Each row is a point on a landscape with many valleys, with its height.
From any point a ball rolls to the lowest of the 2 points nearest to it. It stops when none of these is lower. Distance is the straight distance between rows; heights are no part of it.
Q235: [ 79 138 156 182 128 126  93  94  84 105 137 149  48 125 177 153 153 108
 102 157  99 126 127 152  99  95  65]  (h 574)
Q815: [129 109 180 171  92 114 145 129 208 115 160 116  92 162 127 114  61 134
 124 123 156 154 117  70  96  89 122]  (h 155)
Q517: [137 110 161 114 171 107 123 126 150 103 128 139 145 133  95 124  45  97
 141 111 178 101  72 115 107 114 167]  (h 489)
Q656: [141 101 176 142 103 102 188 142 178 136 157 108  85 183 118 104  67 128
 152 126 147 160  90  77 122  78 142]  (h 34)
Q245: [140 102 136 122 114 158 137 152 102 143 126 134 164 114 129 131 146 127
 126 118 124 122 142 100 139 119 142]  (h 429)
Q727: [105  97 142 194  86 157 151 114 148 138 154 107  76 141 154 117 131 136
 107 113 117 157 122  93 126  69 108]  (h 656)
Q562: [175 172  94  74 136  59 106 105 133 113  97 160 130 153 121 144 161 151
 149 127 126 119 137 158 137 192 151]  (h 286)
Q315: [113 153 183 163 108  75 109 139 196 129 144 142 112 162  96 131  81 123
 106  96 154 139 132  89  89 104 114]  (h 247)
Q511: [106 123 179 193 105 111  84 136 173 137 151 127  58 127 117 112 139 143
  94 152 134 153 162  79 117  97  65]  (h 633)
Q962: [171 151 179 147 140  74 167 149 183 188 121 134 120 157  90  91 125 121
 193 111 163 149  93 102 119 155 131]  (h 312)
Q879: [191 214 103  85 173  73 121 128 137 143 108 126 146 141 122 111 142 142
 193 158 137 144 122 205 151 179 120]  (h 426)
Q209: [100 119 137 135 175 153 118 113 110 103 151 114 146 124 109 111  47  79
 108 136 112 103  66 200 137  68 128]  (h 10)
Q361: [103 168  81 116 109 120 133 104 103 108  99 146 122 166 151 161 153 139
  83  84 108 110 147 145 114 145 148]  (h 382)
Q611: [111 139 142 150 115 108 131 126 147 131 127 140 128 150 116 146 110 120
 107  84 143 121 121 107 103 110 138]  (h 310)
Q461: [133 105 183 167 150 121 100 133 179  91 158 133 138 119 102 126  29 107
 124 128 172 107 108  99  99  92 138]  (h 513)
Q109: [146 142 130  88 178  88 116 106 140 113 105 150 160 144  99 126  73 104
 142 110 172 101  80 124 124 156 166]  (h 471)
Q549: [104 105  68  97 158 197 176 124  90 118 115 105 152 129 146  99 136 115
 125 122 139  84  89 158 125 114 156]  (h 345)
Q226: [ 73 145 120 194 115 140 108  97  78 129 131 127  67 125 145 129 177 121
  68 146  84 136 124 177 131  96  81]  (h 538)
Q221: [200 169 110 113 165 105 140  96 138 169  88 141 148 139 145 118 155 131
 174 104 134 137 126 159 127 220 141]  (h 386)
Q695: [119 115 169 180 144 134  85 145 208 115 139 116 130 132  85  84  59 116
 101 142 151 134 122 119 122  93  97]  (h 548)
Q930: [125 103 146 138 109 144  96 175  89 154 145 109 125  88 135 143 175 135
 123 154  83 157 164 110 178  75  83]  (h 278)
Q752: [161  77 143 129 115 133 201 150 145 138 148 102  97 149 146 103 117 131
 169 121 153 145  87  80 117 101 160]  (h 179)
Q206: [ 84 132  80 122 113 180 149 121  82 118 111 118 117 140 173 146 165 132
  96  94 108 113 140 145 111 117 133]  (h 425)
Q474: [129 134 156 137  91 120  77 149 120 132 139 145 135 110 131 161 170 146
 105 126 105 144 201  69 144 137 101]  (h 697)
Q283: [ 92 103 150 195  99 153 133  97 119 116 153 120  33 139 184 138 144 124
 114 132 103 150 116 126 102  72  86]  (h 612)
Q202: [154 107 153 167  95 153 169 193 173 184 137 111 160 134  97  89 143 132
 149 143 119 155 141 100 134  96 100]  (h 831)
Q115: [159 161  72  89 106  80 111 108 125  92 103 165 148 149 104 161 155 154
 119 130  98 108 140 181 149 146 158]  (h 246)
Q214: [111 101 132 155 121 172 126 118 115 114 137 125 141 118 145 143 116 120
 105 109 133 115 125 114 119 102 134]  (h 374)
Q985: [165 122 147  63 162 120 139 137 133 164 136  99 108 110 206 126 178 151
 195  99 155 156 138 111  87 198 114]  (h 172)
Q419: [125 104  97 147 118 169 192 164 118 184 126 104 169 122 104 107 130 101
 138 138 113 130  89 161 152  94 136]  (h 874)
Q462: [176 135 151  86 156  72 107 115 145 126 116 171 170 129  93 126 105 120
 151 122 158 120 116  94 129 188 157]  (h 452)
Q196: [109  99 168 189 133 140  82 147 194 127 131 117  79 132 100  74 112 128
  90 168 142 145 149 108 122 100  77]  (h 591)
Q617: [109 134 115  72 168 142 114 122  85  83 128 136 112 122 147 139  83 115
 123 141 123  87 121 148 106  94 132]  (h 188)
Q795: [140  73 148 152 139 180  92 140  92  93 156 122 153  61 143 137 104 120
 130 164 131 126 167 104 159 102 136]  (h 355)
Q341: [102 147 113 168 105 131  75  61 130  71 107 181 115 112 132 174 141 143
  84 128 100 118 179 113 148 168 101]  (h 462)
Q753: [ 91 155 105 167  89 139 110  77 124  83 106 159 129 145 148 175 144 141
  76  81 108 114 161 121 127 171 139]  (h 422)
Q162: [112 132  97 195  80 166 162 146 134 180 122 111 155 137 122 117 176 137
  96 115 114 139 137 128 143 120 119]  (h 744)
Q868: [113  92 150  61 122 125 131 155 105 105 154 108  77 103 163 156 154 147
 174 130 155 133 136  93  84 158 166]  (h 376)
Q875: [113 120 201 116 157  79 109 149 131 111 159 122 104 134 104 130  56  94
 141 130 120 126  96 148 128  55 109]  (h 403)
Q713: [159  62 113  94 160 196 168 136  85 109 125 115 178  90 149 102 133 117
 151 130 145 103 112 120 138 152 183]  (h 411)
Q183: [138 106 106 108 137 145  75 119  89 107 124 136 160  71 118 147 133 120
 110 173  72 135 155 140 186  87 101]  (h 178)
Q284: [ 94 125  55  90 145 197 160  85  96  90  94 124 158 129 145 134 128 118
 100 109 110  77 102 159 136 144 156]  (h 396)
Q372: [114 144  73  54 152 168 167 110  80 128 114 115 128 122 178 102 189 159
 140 121 152 108 141 130 122 154 130]  (h 184)
Q333: [124 105 174  58 123 105  97 150 110  97 147 141 106  98 136 180 116 141
 170 136 151 124 138  77  92 173 164]  (h 406)
Q136: [172 166  87 126 142 112 161 110 130 160  92 138 159 151  98 118 147 129
 145 124 133 118  97 173 145 196 169]  (h 358)
Q598: [118 125  56  77 164 191 188 131  81 151 118  94 144 119 157  72 167 143
 153 140 144 104 105 157 128 122 130]  (h 273)
Q13: [184 214  86 103 165 107 149 110 135 158 104 115 138 147 165 111 166 160
 176 122 141 136 140 198 124 197 122]  (h 405)
Q344: [150 136 163 101 160  70 154 146 156 154 122 114 103 155 129 110 123 113
 194 106 173 144  79 118 113 139 129]  (h 268)
Q217: [ 97 170  98  72 134 104 134 109 105 108 106 143  98 157 155 143 146 137
 118  98 152 114 131 127  94 159 146]  (h 346)
Q351: [ 82 139 110 205  81 129 119 128 110 173 140 102  93 121 121 120 180 135
  76 137  91 160 147 163 159  88  87]  (h 472)
Q515: [ 99 147 105  78 183 130 137 124 104 110 125 117 137 140 110  96  62 104
 121 137 131  90  79 186 125  80 134]  (h 110)
Q17: [116 103 119 159  77 154 177 151 126 168 132 102 107 152 150 121 169 134
 121 100 103 154 122 107 128  76 120]  (h 702)
Q241: [115 155 156 113 145  80 105 145 114 117 128 134 117 143 107 138  85 101
 114 124 110 123 110 156 132  78 119]  (h 371)
Q759: [121  93 127 161 127 172  75 135  73 135 144 120 135  65 118 121 147 126
 103 190  94 142 151 135 195  85  92]  (h 127)
Q588: [107 153 134 179 124 106 132 147 168 161 145 119 179 137  58 109  72 109
 104 143 131 134 123 176 158 102 111]  (h 190)
Q553: [152 172 102 145 108  98 139 130 143 143 111 148 175 162  78 141 114 128
 114 128 129 116 108 163 152 159 159]  (h 317)
Q878: [119  93 135 123 145 163  81 103  81  65 129 150 132  77 166 173  90 114
 130 159 107 114 159 125 139 121 117]  (h 287)
Q526: [173  85 135  78 131 162 147 132  94 133 112 150 171  99 137 128 158 136
 146 131 120 122 143 102 144 176 158]  (h 451)
Q836: [168  60 155 125 107 131 196 155 145 133 169  96  90 124 153 118 142 147
 181 127 158 160 119  61  98 150 179]  (h 267)
Q443: [152 122 172  66 129  81  90 130 135 113 134 169 151 120 107 162 115 128
 145 127 152 124 150  64 111 186 156]  (h 431)
Q741: [102 110 111 100 141 171 110  90  91  51 115 155 133 109 168 167  88 107
 122 123 119  89 132 138 117 143 137]  (h 241)
Q170: [144 167 114 166 112 118 140 155 178 159 124 135 203 147  61 113  88 121
 107 151 126 120 132 154 145 153 134]  (h 263)
Q482: [104 132 175 167  94 114  82 136 138 127 148 140  92 118 138 165 143 140
 103 120 130 144 181  69 112 118  92]  (h 670)
Q630: [161 118 145 152  94 157 132 198 168 186 128 125 168 132 104  98 161 148
 127 140 116 145 188  90 120 140  92]  (h 807)
Q737: [132 134 109  54 158 158 162 109 107 139 128  98 121 105 206  98 187 159
 168 108 170 131 140 121  97 187 121]  (h 115)
Q91: [149 193  93  77 153  60 125 137 118 129 104 130 143 151  91 114 119 132
 157 166 132 127 111 208 156 148 141]  (h 440)
Q610: [126  66 165 111  98 117 153 148 140 105 167  99  74 103 146 154 129 146
 183 122 146 144 127  71  68 166 196]  (h 331)
Q542: [ 96 146 132 156 148 112 129 120 134 135 140 117 166 133  78 120  53  83
 101 135 120 118  79 202 151  84 126]  (h 102)
Q970: [144 125 128 144 113 137 190 167 138 189 117 122 147 143 102 100 150 122
 161 123 125 139  98 126 133 109 133]  (h 855)
Q709: [101 121 134 187  93 146  93 138  97 161 133 120  91  99 126 128 189 149
  87 149  97 158 173 112 168  91  74]  (h 387)
Q385: [134 168 108  72 147  73 104 142 102 111 117 138 135 139  96 134 103 121
 125 151 101 118 126 170 157 104 129]  (h 407)
Q703: [127 128 100 193  90 180 136 168 184 188 121 101 161 143 109  94 174 140
  95 134 114 153 170 117 125 147  96]  (h 777)
Q525: [154 109 168  95 148  91 142 127 152 163 136 113 103 130 158 129 150 137
 187 101 177 152 107  89  87 187 142]  (h 220)
Q798: [ 70 123  83 186 108 205 145  80 107 119 108 116 132 130 162 148 157 125
  78  85 113 106 130 133 131 135 128]  (h 474)
Q880: [129 169 112  51 152  76 107  91 131 107 110 148 115 141 152 141 142 141
 146 106 167 128 130 120  98 201 149]  (h 316)
Q352: [149 125  90 133 119 116  64  96 141  89 122 163 167  78  87 152 129 133
 104 164  69 124 164 137 187 116 108]  (h 36)
Q557: [133 144  68 125 102 105  84  88 127  80 111 155 148 115 115 176 153 138
  94 140  65 120 154 180 170 123 130]  (h 169)

Call two points neighbours if one is among the 2 nearest of the other. Go from one point of each pair to the other, from neighbour to neighbour, staying as low as possible. Name the highest point that can't be avoided.
Q656 / Q759 -> Q526
Q352 / Q737 -> Q206
Q759 / Q352 -> Q183
Q209 / Q352 -> Q795

For each start below, name the point where the ball stops.
Q206 -> Q352
Q419 -> Q759
Q526 -> Q737
Q970 -> Q759
Q517 -> Q656
Q245 -> Q656
Q753 -> Q352
Q879 -> Q209
